Each row is a point on a landscape with many peaks, with its height.
A climber steps from a point to the highest of its 6 nearest points, and stops where none of them is higher. Distance is the straight distance between rows; heights are no part of it.
(731) height 622: -14 33 -29 -25 -26 3 28 43 62 28 44 -61 -21 28 -36 6 -19 -37 10 15 -31 -53 16 -31 -16 22 -26 -20 3 38 60 -52 9 71 8 -22 17 -24 -36 -12 34 20 21
(334) height 655: 22 22 -3 4 -8 17 26 32 4 12 38 -19 -26 -13 -9 3 5 12 -11 -19 -18 -37 34 -13 -4 30 -2 25 -14 13 41 -17 11 41 -24 -26 11 0 -12 5 5 -13 -30
(360) height 639: 5 -11 6 -14 4 -9 -3 8 -36 -57 -1 -13 -12 -17 -18 -10 -3 8 -1 -28 -18 -12 9 21 -12 14 4 -13 -15 8 -1 32 2 33 -19 9 23 16 4 0 5 -17 -21
(928) height 427: 43 8 41 -14 23 1 -1 -44 -27 -15 -3 80 16 -47 31 12 16 57 41 35 2 56 -41 20 54 2 13 24 13 -11 20 13 -26 -94 37 -22 -15 -31 64 2 -42 12 -38
(315) height 629: -2 13 -29 -3 -16 4 26 21 30 13 31 -37 -13 0 -10 9 -12 -4 -8 -2 10 -30 20 -11 -20 13 -16 2 7 6 29 -25 8 35 -19 -9 20 -14 -31 11 17 13 3
(343) height 476: 0 19 -19 7 28 32 -10 16 18 25 25 -15 -6 44 0 16 1 -15 -15 29 8 -5 6 -52 15 -1 -8 24 -8 -15 -5 5 2 7 -13 -6 -20 29 -19 -7 17 9 -29
(777) height 17: -33 -15 -9 -15 6 -18 -42 6 -18 -73 -7 -34 17 31 -32 -2 -14 -28 25 3 -15 35 0 14 -27 -16 -24 -55 18 -14 -28 29 7 40 13 19 13 53 -36 -3 -1 37 5
(494) height 396: -16 -10 7 -5 7 -16 -29 -37 -38 -67 -41 36 17 -27 -25 2 -1 2 10 -15 -18 44 -39 48 9 -33 -23 -31 -10 -1 -58 37 -11 -4 21 21 26 31 33 -3 1 27 1
(55) height 257: -21 13 -11 -1 58 26 -42 -23 3 7 -6 21 42 35 -13 28 1 -25 21 45 0 38 -31 -15 25 -59 -13 -3 10 -21 -48 1 14 -17 16 7 -7 28 1 -15 20 55 -26
(259) height 319: 50 -7 29 0 8 16 34 -11 -15 50 4 55 -45 -16 41 -15 16 43 -15 -18 7 22 -9 -10 31 36 26 63 -24 2 46 6 -13 -74 29 -31 -44 -45 40 -2 -50 -32 32
(382) height 292: 12 14 10 -1 29 16 1 -24 6 78 5 34 3 34 23 15 18 -7 -1 29 34 39 -4 -19 15 -16 -5 56 -7 -26 -30 -6 29 -46 15 -4 -16 -11 6 4 15 4 -2
(700) height 414: -32 12 -17 -4 22 25 -26 30 36 -22 23 -51 26 77 -2 15 -17 -56 12 45 -23 -6 3 -74 9 -21 26 -34 7 19 1 -12 -2 28 -16 11 2 13 -27 -25 15 19 -10
(252) height 411: 1 -1 -6 5 7 11 5 9 39 65 17 -9 -7 37 17 9 7 -11 -18 17 41 2 2 -30 -5 2 -11 45 1 -27 -11 -15 24 -22 3 -2 -25 -6 -19 16 10 -6 6
(755) height 591: -3 -8 0 -17 17 -17 -24 16 -56 -62 -1 6 -13 -18 -30 -16 -4 5 16 -14 -33 -8 16 14 0 7 4 -18 -21 -4 3 34 -1 56 -14 5 15 31 -1 -18 8 -12 -35
(1114) height 522: 46 -6 25 1 0 9 38 -9 -15 35 2 29 -30 -37 39 -14 9 57 -34 -35 5 -14 11 -5 25 42 34 40 -30 13 39 8 -21 -64 -1 -19 -29 -33 38 -5 -49 -40 22
(45) height 426: -8 -19 -5 28 -44 -34 35 -6 48 51 -11 -26 -3 -19 13 9 15 -17 -3 -15 54 -6 3 37 -35 10 -16 15 34 -11 -5 -42 19 1 -11 12 24 -31 -29 50 10 -13 39
(656) height 693: 20 -2 10 -4 -38 -4 34 0 -19 -25 -1 -3 -14 -54 11 -21 -5 42 -18 -51 -5 -32 30 33 -7 25 15 -4 -3 22 32 -3 -15 2 -27 -1 26 -31 12 0 -18 -28 8
(367) height 651: -9 -31 -3 19 -43 -20 23 -17 6 12 -15 -3 2 -14 16 -6 4 15 -15 -12 48 17 -6 35 -31 11 -16 6 15 -3 -16 -15 -10 -11 -1 15 21 -23 -7 23 4 -6 33
(1196) height 646: 30 -10 18 -1 -16 -5 13 -22 -38 -8 -23 47 -21 -50 19 -28 2 63 -25 -43 -16 -26 23 31 26 21 24 0 -15 21 25 25 -40 -47 3 -3 -21 -29 54 -13 -55 -25 10
(7) height 300: -36 -20 -4 -26 15 -18 -43 20 -34 -92 -10 -21 5 11 -40 -6 2 -40 38 4 -49 2 -5 5 -5 4 7 -54 -16 -9 2 39 1 60 -4 -2 13 47 -24 -12 4 12 -22
(432) height 578: 4 -28 3 16 -70 -27 20 -32 -8 -4 -22 15 -21 -62 18 -24 -6 35 -22 -42 27 -23 -2 56 -13 24 6 -20 9 12 29 -3 -27 -25 -5 4 11 -40 22 22 -39 -22 43
(1055) height 434: 8 17 10 0 40 16 0 -20 -4 31 2 28 -5 12 1 17 10 9 -5 21 -2 41 -13 -13 17 -18 -6 37 -12 -6 -33 7 -1 -32 5 0 -10 21 2 -10 15 14 -22
(688) height 634: -30 17 -21 12 45 34 -48 3 25 2 8 -7 42 73 -11 26 -11 -47 4 49 -15 22 -16 -57 17 -46 5 -21 6 -6 -27 -3 4 4 8 15 -25 34 -1 -22 15 46 -26
(389) height 604: 49 -2 29 -6 19 9 32 2 -49 9 0 44 -30 -34 17 -12 10 51 -29 -29 -35 -15 21 -11 42 29 36 32 -45 20 30 23 -16 -37 -13 -25 -28 -23 51 -28 -35 -36 -17
(1199) height 595: -37 12 -33 -12 -38 -7 5 29 67 -11 18 -58 14 34 -31 8 -21 -49 24 12 12 -17 9 -6 -44 -1 -34 -48 34 10 24 -48 3 58 18 -9 15 -29 -47 7 32 25 35
(165) height 322: 42 -22 27 -1 4 0 19 -34 -11 36 -11 72 -19 -28 39 -18 24 40 5 -3 16 20 -19 12 36 34 19 42 -5 0 32 11 -16 -82 46 -15 -44 -49 43 12 -54 -19 29
(801) height 266: -36 -1 -17 1 10 7 -41 1 19 -13 -7 -27 33 60 -4 1 -12 -47 2 16 20 14 -6 -13 -20 -37 -12 -25 25 -20 -30 -1 2 12 11 31 -10 27 -26 9 24 31 16
(1148) height 429: 21 13 25 -18 43 18 -2 -49 -18 -13 -2 53 20 -24 15 24 13 29 24 33 10 61 -46 17 47 -32 8 14 2 -21 -39 9 3 -57 20 -14 9 9 35 -10 4 29 -43
(133) height 526: -36 2 -29 8 -11 13 -19 26 53 18 24 -45 22 60 -6 23 -11 -57 -1 27 16 -21 6 -46 -34 -11 -14 -19 29 1 3 -42 9 33 -3 11 -11 -12 -41 5 22 17 19
(291) height 137: 25 -20 26 9 -5 9 36 -17 12 74 -11 40 -29 -1 50 -9 30 11 17 2 31 25 -17 1 18 41 25 64 -8 -8 23 -10 2 -73 30 -16 -27 -51 22 16 -39 -34 46
(171) height 299: -46 3 -26 23 3 2 -42 8 32 20 16 -34 44 76 0 10 -19 -61 -7 43 20 3 0 -50 -15 -48 3 -25 30 -4 -30 -22 17 5 9 20 -27 7 -34 4 28 28 15
(245) height 582: -10 10 -20 -2 2 13 -15 20 -5 -21 15 -28 -1 28 -11 8 -13 -14 2 17 10 -19 17 -14 -13 -4 -12 -9 5 -16 7 5 -3 28 -9 -1 -5 23 -19 5 10 15 -14
(988) height 585: -9 -3 -13 0 -53 -25 24 13 25 14 6 -36 -4 -14 -4 8 -8 -8 2 -19 23 -17 12 20 -51 2 -27 -5 24 5 12 -36 18 37 -9 7 32 -18 -39 37 20 13 31
(843) height 501: 34 13 15 0 3 15 42 10 6 53 23 -2 -37 -3 20 1 19 26 -26 -6 11 -3 11 -30 1 31 4 53 -18 -5 10 -4 10 -18 -22 -20 -19 -7 7 2 -5 -29 -1
(1208) height 656: -25 -10 -15 21 -11 -10 -9 -3 35 32 1 -27 12 32 2 3 -3 -38 -2 10 49 1 -5 -5 -32 -25 -21 -4 37 -26 -18 -25 8 -2 0 14 -9 1 -27 26 16 20 18
(662) height 398: -14 -1 -18 1 18 -2 -30 -9 -25 -32 -18 3 14 9 -18 3 -2 -4 7 10 3 25 -14 13 -5 -26 -14 -9 4 -14 -39 22 0 0 6 21 11 39 -1 -1 14 27 -15
(192) height 391: -16 -26 8 16 -40 -37 -12 -47 -14 -28 -38 31 11 -27 12 -17 -5 24 9 -18 27 38 -13 73 0 -4 -7 -20 12 -3 -51 23 -20 -29 30 32 14 -3 23 19 -11 4 26
(136) height 74: -48 6 -12 9 29 23 -65 -7 31 32 16 -2 69 79 -7 22 -16 -60 12 50 0 24 -20 -44 2 -76 -2 -13 30 -17 -42 -27 16 -11 33 26 -24 16 -16 -6 23 46 -5
(314) height 469: -54 -19 -28 6 -25 -20 -26 4 40 -9 5 -54 35 46 -12 18 -19 -65 13 15 31 -6 5 -8 -51 -26 -26 -41 45 -8 -8 -30 19 33 6 20 9 -8 -49 24 16 37 31
(1145) height 617: 11 -6 5 8 -22 -4 17 -16 -14 3 -1 1 -11 -18 21 -13 -2 28 -20 -22 24 -1 14 26 -17 25 6 9 -8 2 -5 4 -3 -10 -5 3 13 -8 0 8 -7 -18 5
(166) height 490: 4 33 -17 10 14 25 4 36 40 59 49 -38 -11 47 16 19 0 -37 -13 33 17 -21 10 -73 3 -2 -6 35 8 -10 16 -20 21 2 -27 -19 -27 -6 -32 6 19 -7 -2
(608) height 638: 19 1 16 -17 -28 -23 51 4 -32 -30 -17 23 -23 -70 2 -34 -12 54 -21 -70 -35 -77 40 36 8 25 20 -30 -14 22 73 -12 -41 -15 -36 -14 15 -58 45 -8 -44 -52 1
(652) height 528: 45 -1 28 -5 41 4 12 3 -66 -10 -14 52 -25 -29 13 -9 17 49 -13 -19 -54 -15 8 8 49 8 47 30 -46 26 15 44 -21 -14 -23 -16 -15 6 59 -39 -23 -46 -42
(789) height 626: 22 21 -4 9 -21 6 48 28 20 40 33 -32 -27 -20 0 9 1 13 -11 -18 8 -31 23 -15 -9 26 -8 34 -12 12 28 -31 10 14 -29 -20 4 -19 -19 13 4 -14 -1
(595) height 561: 46 3 26 -2 16 5 1 -21 -44 -5 -19 57 -2 -41 4 -12 6 51 -9 -9 -42 10 -8 11 41 2 14 14 -32 16 -11 32 -17 -48 12 -9 -10 11 59 -33 -31 -18 -23
(424) height 449: -44 -17 -14 -45 -11 -15 -36 43 37 -80 8 -61 22 29 -43 4 -22 -62 47 29 -34 0 1 -1 -15 -4 -5 -85 1 12 22 -10 19 71 13 -10 21 9 -48 -30 4 17 7
(118) height 438: 0 -19 10 23 -25 -17 24 -15 25 61 -13 4 -23 -1 33 -8 17 4 -8 -7 59 12 0 20 -13 19 10 34 13 -8 -6 -11 3 -36 10 8 -6 -29 -9 26 -12 -23 28
(651) height 262: -46 -2 -15 -21 9 12 -39 30 36 -56 12 -53 45 78 -21 8 -25 -71 35 41 -34 7 -7 -53 -15 -15 23 -69 8 15 -11 -12 11 47 -9 -1 -2 28 -33 -28 8 21 9
(419) height 401: 20 25 -5 6 8 24 37 49 43 71 53 -27 -34 21 10 19 6 -4 -24 12 8 -34 16 -73 4 26 -10 47 -14 -9 27 -23 26 4 -32 -32 -15 -11 -20 4 16 -19 -5
(738) height 616: 19 4 4 6 -12 5 28 1 -5 10 15 -8 -16 -15 7 4 6 23 -10 -22 18 3 11 9 -18 17 2 17 -11 8 -1 1 7 3 -19 -2 2 6 -10 19 1 -12 4
(709) height 346: 27 -7 17 13 -20 9 50 -7 18 57 7 0 -28 -25 32 6 11 24 -7 -23 38 -11 1 -1 1 40 7 46 -17 4 18 -18 7 -46 -8 -9 -6 -32 3 18 -25 -32 37
(934) height 486: 30 -3 22 -19 22 -13 -15 -22 -70 -58 -39 59 9 -59 -14 -7 16 29 4 -12 -58 34 -23 34 38 -16 12 -16 -25 4 -19 48 -23 -12 10 3 6 18 66 -28 -15 -13 -34
(564) height 275: -4 21 -10 -7 65 33 -39 1 -12 -17 -6 16 10 25 -25 14 6 -15 9 34 -27 30 -16 -30 28 -38 5 2 -5 -14 -29 20 4 10 5 3 -4 53 12 -19 9 36 -45
(751) height 598: 13 13 -7 8 20 19 4 17 -12 8 21 -4 -21 6 4 7 7 17 -11 -1 -8 -7 11 -25 5 18 0 28 -21 -7 7 18 0 8 -14 -12 -7 27 -5 -2 11 -6 -24
(377) height 241: -20 1 -13 -3 67 22 -43 31 -28 -51 -4 -8 -2 36 -33 6 9 -44 19 36 -62 3 -18 -45 34 -19 35 -27 -19 -2 -4 27 -6 51 -6 0 -4 60 3 -32 8 28 -40
(681) height 594: 0 25 -24 -11 2 23 21 48 51 17 57 -42 -14 29 -4 16 -13 -22 -1 30 -29 -44 21 -64 3 18 -3 11 8 22 53 -30 2 60 -17 -22 -7 1 -22 -8 22 0 -21
(193) height 477: -15 -2 0 16 13 1 -12 -2 31 58 1 -9 15 39 15 3 6 -28 -5 22 52 8 3 -18 -25 -15 -6 26 25 -24 -27 -24 15 -21 9 17 -20 0 -28 13 18 7 9
(173) height 621: -10 24 -30 -22 -44 -4 18 33 49 37 23 -51 -17 1 -35 -2 -14 -23 6 -4 -13 -41 17 4 -39 5 -44 -17 6 19 51 -46 14 75 19 -13 13 -29 -44 0 35 25 36
(939) height 590: -13 19 -25 17 -27 -3 15 35 53 47 33 -50 -3 30 4 21 1 -21 -10 13 23 -27 7 -38 -28 -4 -19 13 31 -12 21 -40 23 24 -15 -10 -12 -11 -44 18 22 8 8
(411) height 472: 4 -2 13 3 10 -8 -12 -25 -30 -36 -30 28 7 -17 -9 -11 0 13 -6 -16 -10 34 -21 28 7 -11 -7 -14 -2 2 -43 33 -7 -1 13 22 19 26 16 -1 9 18 -4
(1149) height 488: 40 3 28 -7 35 -12 -5 -13 -70 -36 -21 56 -11 -45 -5 -15 16 34 -3 -21 -66 -9 -1 20 39 -8 33 14 -40 8 -8 45 -17 4 -10 6 5 19 53 -31 -16 -35 -49
(349) height 491: 5 14 -23 15 -45 -18 48 22 63 100 12 -37 -25 -7 6 12 0 -13 -1 -11 27 -27 3 -4 -51 3 -37 19 27 2 28 -63 32 33 -6 -13 14 -40 -38 43 23 12 41
(830) height 758: 23 11 -1 0 -58 -20 55 -8 -4 14 -3 -7 -15 -63 -2 -22 -7 33 -5 -61 -8 -37 21 42 -22 20 2 -12 -16 21 52 -44 -14 27 -20 -13 42 -49 8 14 -8 -29 31
(220) height 12: -55 -25 -14 4 12 -18 -52 -11 13 -2 -22 -5 51 51 -18 6 -15 -39 7 30 27 23 -10 12 -19 -51 -18 -23 40 -17 -54 -12 14 8 22 37 -4 20 -25 20 25 40 10
(256) height 484: 8 -19 16 -1 -13 -22 -26 -56 -31 -47 -34 70 15 -60 2 -21 5 39 12 -12 -3 30 -30 70 21 -1 -6 -28 4 7 -18 28 -33 -47 46 23 6 -17 55 -1 -27 9 8
(816) height 125: -33 1 -7 -7 33 10 -44 -26 -15 -12 -20 29 38 23 -16 16 -7 -15 15 13 16 52 -25 17 -5 -47 -27 -24 15 -25 -56 16 3 -6 24 20 4 32 -2 -2 16 47 -7
(588) height 437: 21 -3 19 -5 26 3 4 -51 -25 -7 -25 57 11 -26 14 18 8 37 20 26 15 49 -32 42 40 -20 -6 8 0 -6 -35 16 -11 -58 33 3 13 -2 36 -11 -7 18 -6
(1195) height 555: -8 -20 11 -9 -18 -46 -39 -37 -61 -107 -71 45 27 -61 -20 -20 8 10 23 -36 -39 40 -31 73 8 -12 -16 -72 -9 2 -45 54 -23 -16 24 28 21 18 44 -10 -4 -5 0
(52) height 579: -6 -10 12 -18 -9 -30 -28 -3 -62 -87 -25 7 7 -37 -20 -30 -6 5 13 -33 -26 8 0 45 -15 4 -6 -39 -13 0 -19 51 -10 35 -6 15 32 31 -6 -11 -13 -15 -12
(1122) height 533: -1 26 -23 14 -21 11 28 41 69 84 49 -34 -3 32 17 25 6 -35 -17 16 22 -41 12 -57 -14 8 -20 28 28 -16 25 -39 37 6 -20 -20 -16 -20 -32 16 17 -8 14
(779) height 314: 20 -1 18 3 12 17 37 4 27 92 16 4 -22 18 40 8 17 -2 -10 6 38 10 -6 -42 5 20 -1 72 -11 -21 11 -5 34 -45 8 -14 -28 -24 -11 14 2 -28 17
(832) height 665: 29 -3 26 -1 -9 -3 23 4 -46 -19 -4 22 -18 -41 17 -35 3 50 -20 -43 -29 -25 24 16 21 19 32 11 -26 21 22 9 -20 -12 -27 -9 3 -12 28 -16 -26 -52 -7
(254) height 511: -2 -1 -1 19 -7 -5 -6 -7 4 13 -10 -3 4 16 5 -7 6 6 -14 1 24 21 -4 1 -10 -6 -14 13 5 -13 -30 11 8 -5 3 15 1 28 -7 15 9 12 -1
(380) height 408: -12 -7 -19 25 -41 -23 18 19 86 92 -4 -43 0 -10 7 15 2 -56 4 -8 46 -24 9 1 -51 -1 -23 18 61 -18 2 -69 44 15 -5 2 10 -33 -54 37 30 1 46
(208) height 148: -24 19 -21 10 20 36 -30 15 44 50 34 -25 37 87 22 18 -9 -67 -8 49 8 -13 0 -80 11 -24 2 16 3 -13 -17 -27 14 -7 -4 9 -45 7 -26 -8 24 22 3
(624) height 113: -35 0 -17 6 29 15 -35 -8 -1 -7 -10 0 28 44 -20 16 -6 -28 5 26 0 21 -18 -19 4 -44 -5 -18 12 -15 -42 12 0 6 16 7 -10 36 -18 -5 15 48 -13
(1162) height 517: 15 -22 15 7 -54 -14 35 -20 2 23 -15 12 -28 -64 26 -27 -1 46 -32 -53 28 -38 9 37 1 36 15 0 -5 9 55 -20 -21 -48 -2 -20 -17 -60 25 15 -55 -34 42
(545) height 512: 33 -7 29 -6 3 -3 0 -51 -29 -19 -30 74 6 -51 11 -8 11 52 8 -3 -1 30 -22 46 46 -3 6 7 -5 13 -6 21 -35 -67 41 -6 -15 -16 60 -12 -38 -7 -3
(1031) height 669: 17 -12 18 2 -41 -19 25 -15 -27 -34 -21 20 -10 -72 7 -28 -4 55 -28 -52 -8 -44 30 42 4 30 23 -23 -14 25 43 10 -34 -25 -25 6 16 -30 40 -3 -49 -45 10
(398) height 748: 52 7 32 -15 54 17 -17 -25 -40 -66 -22 59 33 -49 -11 33 10 35 40 25 -28 45 -72 31 61 -27 17 4 -9 -8 -35 31 -6 -43 10 -25 2 25 58 -16 5 6 -79
(1123) height 289: -41 -17 -15 10 -24 -34 -14 -16 9 -18 -19 -17 11 8 -7 -3 -13 -13 -7 -1 48 25 -2 35 -38 -14 -32 -27 31 -24 -43 -1 4 6 -2 25 16 -1 -27 37 19 15 28
(363) height 619: -4 -17 20 -21 -23 -39 -9 -26 -67 -91 -53 33 6 -65 -10 -41 -2 22 14 -56 -41 -19 2 56 2 6 20 -56 -18 9 -6 50 -32 5 -18 27 21 -6 46 -13 -21 -34 -8
(998) height 614: 35 -3 21 3 -10 10 16 -18 -32 3 -20 39 -14 -34 20 -14 9 54 -15 -22 2 -1 -1 17 28 23 20 25 -24 18 8 23 -18 -52 4 0 -14 -16 52 -4 -31 -26 10
(1025) height 301: -26 20 -12 -10 43 39 -28 35 18 -8 9 -41 21 80 -4 12 -10 -56 5 54 -32 -3 1 -86 24 -2 30 -22 -3 13 -4 -9 -9 31 -25 -9 -12 35 -16 -39 20 11 -21
(986) height 553: -30 6 -27 -10 6 15 -1 35 44 -13 32 -52 8 50 -12 17 -22 -44 8 26 -11 -30 8 -43 -9 4 -7 -23 10 14 34 -16 5 53 -8 -18 2 18 -33 -14 17 17 -6
(903) height 222: -31 2 -17 -8 32 15 -34 37 0 -58 4 -37 20 61 -27 6 -12 -55 27 43 -39 -8 -11 -52 15 -18 20 -47 -7 2 2 11 6 49 0 -1 1 43 -24 -33 14 17 -22
(1066) height 580: -8 -9 -2 7 -14 -12 -12 -5 -34 -43 -10 -8 5 0 -17 -8 -1 6 -2 -20 8 10 0 28 -21 4 -13 -21 -3 -3 -30 18 0 20 -6 16 19 28 -7 7 8 14 5
(263) height 407: 25 7 21 -2 19 20 9 -15 -19 26 0 34 -9 -5 7 2 14 42 -8 11 1 28 -16 -7 24 5 -3 45 -25 4 -18 19 -3 -43 10 -14 -13 3 18 -12 1 0 -21
(501) height 657: 22 -2 10 8 -4 -3 30 -2 -24 -2 0 10 -24 -32 16 -14 -2 40 -28 -26 -11 -6 16 14 7 29 18 23 -22 14 -1 20 -12 -7 -20 -6 3 -1 22 -6 -8 -20 -10
(965) height 664: 11 -11 2 -7 -28 -19 13 -4 -36 -48 1 -17 -5 -26 -5 -11 -13 27 -7 -34 -2 -11 20 41 -14 17 -12 -18 -7 4 12 8 2 20 -20 -4 32 1 -4 14 5 -17 -2
(475) height 365: 4 -13 2 22 -29 -14 38 2 43 63 -3 -20 -22 -9 19 16 10 0 -10 -12 55 -6 -6 9 -27 22 -6 39 14 -10 2 -34 26 -20 -7 -4 4 -32 -26 35 -2 -29 29
(332) height 660: 4 8 5 -5 47 19 -22 -30 -7 13 0 34 13 14 -2 17 9 10 0 27 8 49 -19 0 27 -33 -14 14 1 -21 -47 10 2 -26 18 0 -6 26 16 -5 14 31 -31
(587) height 359: -62 -22 -19 -26 -17 -8 -39 29 40 -69 13 -72 60 71 -25 12 -24 -70 46 29 -12 17 -10 -21 -32 -27 -9 -91 30 12 -27 -19 20 45 11 15 10 16 -54 -8 6 27 41
(583) height 318: -19 16 -11 10 35 34 -28 6 13 18 11 -13 16 53 -1 12 -10 -29 -1 27 3 6 -8 -47 7 -30 -5 7 8 -14 -21 3 10 1 7 13 -22 27 -25 -10 22 35 -11
(269) height 464: 0 15 -11 8 52 23 -27 21 -24 -12 7 1 -15 25 -16 1 8 -6 -12 25 -38 -8 1 -32 25 -4 15 3 -23 -6 3 27 -12 30 -7 -10 -3 53 2 -20 11 3 -51
(915) height 487: 15 4 15 -3 13 6 2 -27 -32 -7 -17 36 -2 -17 4 3 11 37 4 -4 -6 28 -3 21 14 1 -1 12 -14 7 -33 22 -12 -23 6 11 10 21 30 -14 1 0 -5
(683) height 637: 5 22 -19 -16 -18 9 28 32 26 14 31 -35 -26 -12 -28 5 -5 -4 -1 -14 -26 -47 31 2 -21 25 -16 1 -2 20 50 -29 13 71 -2 -23 12 -22 -35 3 18 1 -7
(113) height 444: 8 -28 16 14 -36 -11 28 -25 8 26 -20 21 -22 -37 28 -18 9 40 -14 -13 35 -1 -1 28 1 26 22 24 -10 7 8 -2 -21 -49 9 0 -7 -31 22 20 -37 -25 42
(70) height 450: 5 -23 19 20 -39 -29 1 -50 -1 16 -39 42 -11 -36 13 -34 9 31 -3 -17 40 12 -13 59 6 19 11 8 6 8 -8 7 -28 -50 38 22 -5 -28 29 18 -40 -14 43
(317) height 545: -43 -7 -29 -30 -18 -4 -12 36 51 -51 17 -68 21 46 -25 13 -28 -53 39 31 -19 -7 6 -19 -27 -9 -12 -71 28 20 14 -29 19 57 7 -13 15 -12 -45 -15 23 33 30
(1172) height 418: -1 4 -2 31 0 -4 5 17 75 116 17 -21 5 26 29 13 8 -56 -9 19 57 -11 2 -55 -22 11 -12 69 41 -27 4 -45 61 -32 -10 -13 -38 -40 -41 35 13 -23 22
(845) height 684: 25 14 10 -2 -14 -6 41 20 -17 0 24 -10 -23 -45 7 -10 -5 40 -8 -34 -18 -38 37 13 -12 24 6 9 -33 17 42 -22 -6 30 -35 -20 16 -24 5 -1 -6 -40 -17
(617) height 475: 10 -12 28 17 -24 -26 -12 -59 -20 -9 -35 70 -11 -48 10 -35 7 53 0 -25 22 15 -11 64 19 15 -1 -8 7 10 16 28 -42 -66 42 19 -16 -29 58 5 -55 -10 31
(1097) height 463: 34 12 12 -1 39 9 4 15 -60 -14 -5 25 -27 -23 6 -13 21 33 -19 -16 -50 -6 18 8 24 4 35 24 -34 14 3 34 -15 8 -16 5 7 28 41 -25 -11 -21 -48
(237) height 636: 1 3 -7 -6 1 6 11 24 -7 -16 29 -30 -17 1 -7 -6 -8 1 -1 -6 -11 -23 19 -13 -12 20 -7 -2 -5 6 31 4 8 49 -28 -16 14 8 -26 4 15 -7 -21
(1165) height 502: -19 8 -22 24 0 11 -3 23 47 66 24 -29 7 46 17 12 -8 -39 -10 30 39 -21 11 -48 -13 -15 -16 36 31 -25 -13 -28 30 -20 -4 3 -27 -13 -37 15 21 -3 4
(580) height 620: 2 -6 -5 9 -46 -9 37 -9 6 2 2 -19 -15 -35 -1 -5 -5 14 -16 -28 22 -13 14 41 -40 17 -13 -4 3 6 12 -21 -4 24 -23 15 29 -14 -19 25 13 -2 26
(447) height 552: 3 8 4 3 24 5 -17 5 -36 -36 -7 -8 -3 13 -16 4 -4 -6 -3 -3 -14 3 9 2 -4 -8 -2 -7 -13 -14 -11 35 -8 24 -8 10 1 41 -4 -11 11 7 -28
(615) height 290: 22 4 8 -16 55 4 -33 3 -57 -47 -25 40 4 -46 -29 9 27 2 8 5 -71 17 -24 3 30 -33 24 -1 -29 -8 -22 42 -2 26 -3 -2 10 48 44 -19 5 2 -57
(1052) height 362: -24 -11 -13 -31 -14 -16 -17 20 -6 -61 13 -37 1 -14 -43 -9 -14 -17 26 1 -18 -14 14 21 -24 7 -14 -43 3 6 28 0 8 68 2 -13 25 12 -37 -5 18 10 -9
(852) height 642: 8 -8 22 -14 9 -21 7 -5 -56 -57 -18 8 -16 -45 -6 -23 2 31 2 -42 -43 -20 23 30 -4 15 26 -11 -19 13 11 26 -13 14 -25 17 23 2 25 -16 -18 -35 -20

For each start below, name the point where the climber stops.
(1114) | (830)
(1149) | (830)
(7) | (830)
(1199) | (830)

Call two points neighbours if one is among the 6 nearest of the other. Go from one point of each pair to the other, from neighbour to neighbour, staying as high as possible. Name the lowest point that can't be avoided.
(367), (398) | (595)
(332), (367) | (588)
(367), (830) | (580)
(332), (688) | (700)
